Points, in no order, along strands that fork and pass close to each other.
(in the rows, 128 means zero)
Two points are linked if the straight distance between their rows is under 68.8. Some points are linked to none.
Q_244: [146 104 116 165  76 165 128  97 148 126 115 148 162 151 132  63 170 102]
Q_80: [ 83 110  75 120 126 124 128 101 150  79 100 142 115 115 109 111 129 121]
Q_529: [185  97 185 173 124 157 132 145 157 144 146 133 140 158 151 109 143 104]
Q_975: [109 156 147 112 131  80 154 138 129 188  50 109 140  72  89 109 105 100]
Q_839: [130  99  97 151  69 157 126  97 132 109 105 141 163 145 131  66 160 111]
Q_627: [ 97 169 136  71 165 130 122 114 141 103 120 143  75 184 132 160 136 167]
Q_551: [105 131 104 146 139 142 128 121 166 118 101 146 102  94 110  98 120  99]
Q_192: [161 108 147 188  97 170 135 102 155 148 110 149 154 148 135  72 155  99]
Q_346: [149  87 100 112  99 143 113 131 103  93 145 101 146 147 147 131 122 137]
Q_144: [ 40 114  57 103 131 114 147 108 182  84  85 134 110  93  62 120 124 118]
Q_290: [139 129 118 146 115 137 130 156 114 162  92 116 139 111 121  94  85 113]
Q_337: [133 167 186 117 165  82 132 118 141 178  69 108 116  69 121 115 141  90]
Q_431: [153 120 151 196 118 154 134  89 150 160  84 150 144 130 127  75 139  99]
Q_946: [153  88  95 102 121 129 111 133  86  98 174 103 144 155 146 182 130 172]
Q_954: [150 103 103 134  73 155 120 150 105 122 116 114 165 141 132  75  81 129]
Q_451: [133 124 102 153  95 126 137 150 115 154  77 132 161 111 102  66  62 122]
Q_474: [146 126 158 190 140 137 135  80 156 164  63 143 136 113 117  82 134  95]
Q_258: [143 180 216 138 173  97 128 146 116 176 172 132 107 119 152 163 149 115]
Q_671: [174 132 209 153 171 130 115 159 155 159 174 137 111 157 147 141 147 114]
Q_610: [116 200 200 132 180  96 132 135 133 170 158 148  82 110 139 161 139 116]
Q_136: [ 42 103  45  97 128 103 149 110 160  88  91 126 120 101  70 140 115 136]
Q_824: [136 165 152 129 132 129 140 161  98 171 154 110 126  88 145 150 117 112]
Q_478: [ 55  87  26 111 124 109 150 112 126  91  96 122 134 112  86 160 108 150]
Q_783: [158 118 163 124 139 138 110 139 157 105 180 138 110 167 147 129 142 132]
Q_9: [162 150 218 143 170 110 116 156 123 178 168 121 117 132 154 156 151 110]
Q_358: [125 162 162 110 146  84 144 126 134 181  52 108 133  70 107 105 123  94]
Q_378: [141 150 162 150 169 122 118 138 143 161 134 135  97 110 132 130 131 104]
Q_638: [147  87  94 101 110 136 109 131  89  96 157  97 149 145 147 156 124 155]
Q_674: [146 151 138  83 118 140 124 148  85 109 217 108 144 113 159 175 141 168]
Q_611: [ 69 115  71 136 111 143 145 116 160 101  69 129 134  88  83  77 114 100]
Q_5: [138 142 156 144 151 105 131 113 141 174  41 118 132  90 108  91 115  99]
Q_833: [ 92  70  41 137 101 125 132 108  93  86 105 125 146 142 124 152 118 147]
Q_84: [ 92  99  74 133 117 115 123  86 127  77 105 154 120 147 121 128 141 138]
Q_26: [139 165 145 119 126 144 137 163  93 154 179 110 129  90 153 155 120 125]
Q_419: [119  73  68 125  93 134 122 114  98  86 117 112 149 146 138 133 124 141]
Q_402: [136 137 157 169 163 119 130  91 160 164  46 135 117  92 109  97 127  93]
Q_425: [113 158 127 120 117 102 153 157 110 189  80 106 145  80 105 122  92 109]
Q_563: [147 153 159  76 147 128 113 143 103 104 206 123 128 185 150 195 145 195]
Q_143: [ 70  79  26 125 115 116 144 113 105  90  95 123 139 124 104 155 110 152]
Q_319: [168 124 185 150 156 142 112 155 159 140 179 138 111 159 150 131 142 116]
Q_492: [147  95 143 123 125 123 121 114 137  85 161 148 122 215 147 164 153 163]
Q_184: [132 149 119 130 117 116 142 162 103 180  91 111 146  93 115 109  84 117]
Q_341: [128 172 179 130 173  85 130 123 137 181  98 124  99  79 125 138 145  97]
Q_970: [126 153 144 151 171 129 119 125 165 145 123 152  84 110 123 116 124 106]
Q_648: [160 131 121  94  96 158 122 168  82 130 180  88 160 116 150 139 115 144]
Q_149: [121 138 130 163 153 134 124 117 162 140  97 147  98  95 113 102 122  97]
Q_804: [166 126 127  88 106 153 117 160  80 116 200  87 158 121 158 159 134 160]
Q_246: [145 152 161 141 150 118 127 153 112 179 134 112 114 100 142 141 125 107]
Q_507: [116 109 107 134 119 127 116  89 149  81 123 157 113 152 132 113 152 132]
Q_140: [144 111 151 112 136 127 113 116 149  86 166 145 109 197 146 144 150 152]
Q_661: [ 87 126  83 116 134 126 125 115 164  90 109 140 103 103 103 109 121 111]
Q_269: [160  92 108 116  81 157 117 151 102 108 139  96 160 148 148 106 103 138]
Q_318: [134 107 135 134 118 131 114  97 158  83 146 156 112 177 139 119 159 135]
Q_335: [125 197 172  83 145 137 132 146 110 117 217 138 113 136 152 172 138 162]
Q_304: [135 109  96 103 139 122 117 129  91 103 170 127 121 175 137 194 126 190]
Q_70: [139 178 176  71 143 136 122 145 105 110 222 128 123 156 155 184 149 186]
Q_463: [143 165 154 104 127 145 132 155  93 132 213 112 136 101 159 167 132 144]
Q_517: [143 123 126  95 144 122 114 138  94 106 189 125 125 189 143 201 135 197]
Q_657: [134  86  93 140  54 153 123 108 110 104 105 128 174 160 139  77 141 125]
Q_183: [ 55 119  68 117 123 134 148 125 174 109  82 125 120  77  66  98 108 103]
Q_213: [109 196 179 130 185  90 139 127 143 174 129 148  82  91 124 153 137 107]
Q_598: [131 113  94 152  74 148 127 140 114 132  89 134 165 130 112  55  76 122]
Q_46: [140  89 126 154 109 126 136 115 131  93 155 172 133 239 142 173 168 169]

A fork is a point with three links, a tip a point with one. Leave the first point through the second and follow the links. Name the first fork or tip that comes.
Q_26, Q_463: Q_648
Q_451, Q_598: Q_346
Q_402, Q_474: Q_657
Q_833, Q_143: Q_611
Q_149, Q_551: Q_140
Q_184, Q_425: Q_358
Q_946, Q_304: Q_335

A fork is a point with three links. Follow the links from the first point to the second and name the forks in between, in order.
Q_478, Q_638: Q_346
Q_9, Q_975: Q_358
Q_319, Q_318: Q_140

Name the points in between on the shortest way along the links from the first point to the second, in order.
Q_136, Q_954: Q_478 > Q_143 > Q_833 > Q_419 > Q_346 > Q_269
Q_425, Q_598: Q_184 > Q_290 > Q_451
Q_804, Q_378: Q_674 > Q_463 > Q_26 > Q_824 > Q_246
Q_563, Q_346: Q_517 > Q_304 > Q_946 > Q_638
Q_474, Q_290: Q_402 > Q_5 > Q_358 > Q_975 > Q_425 > Q_184
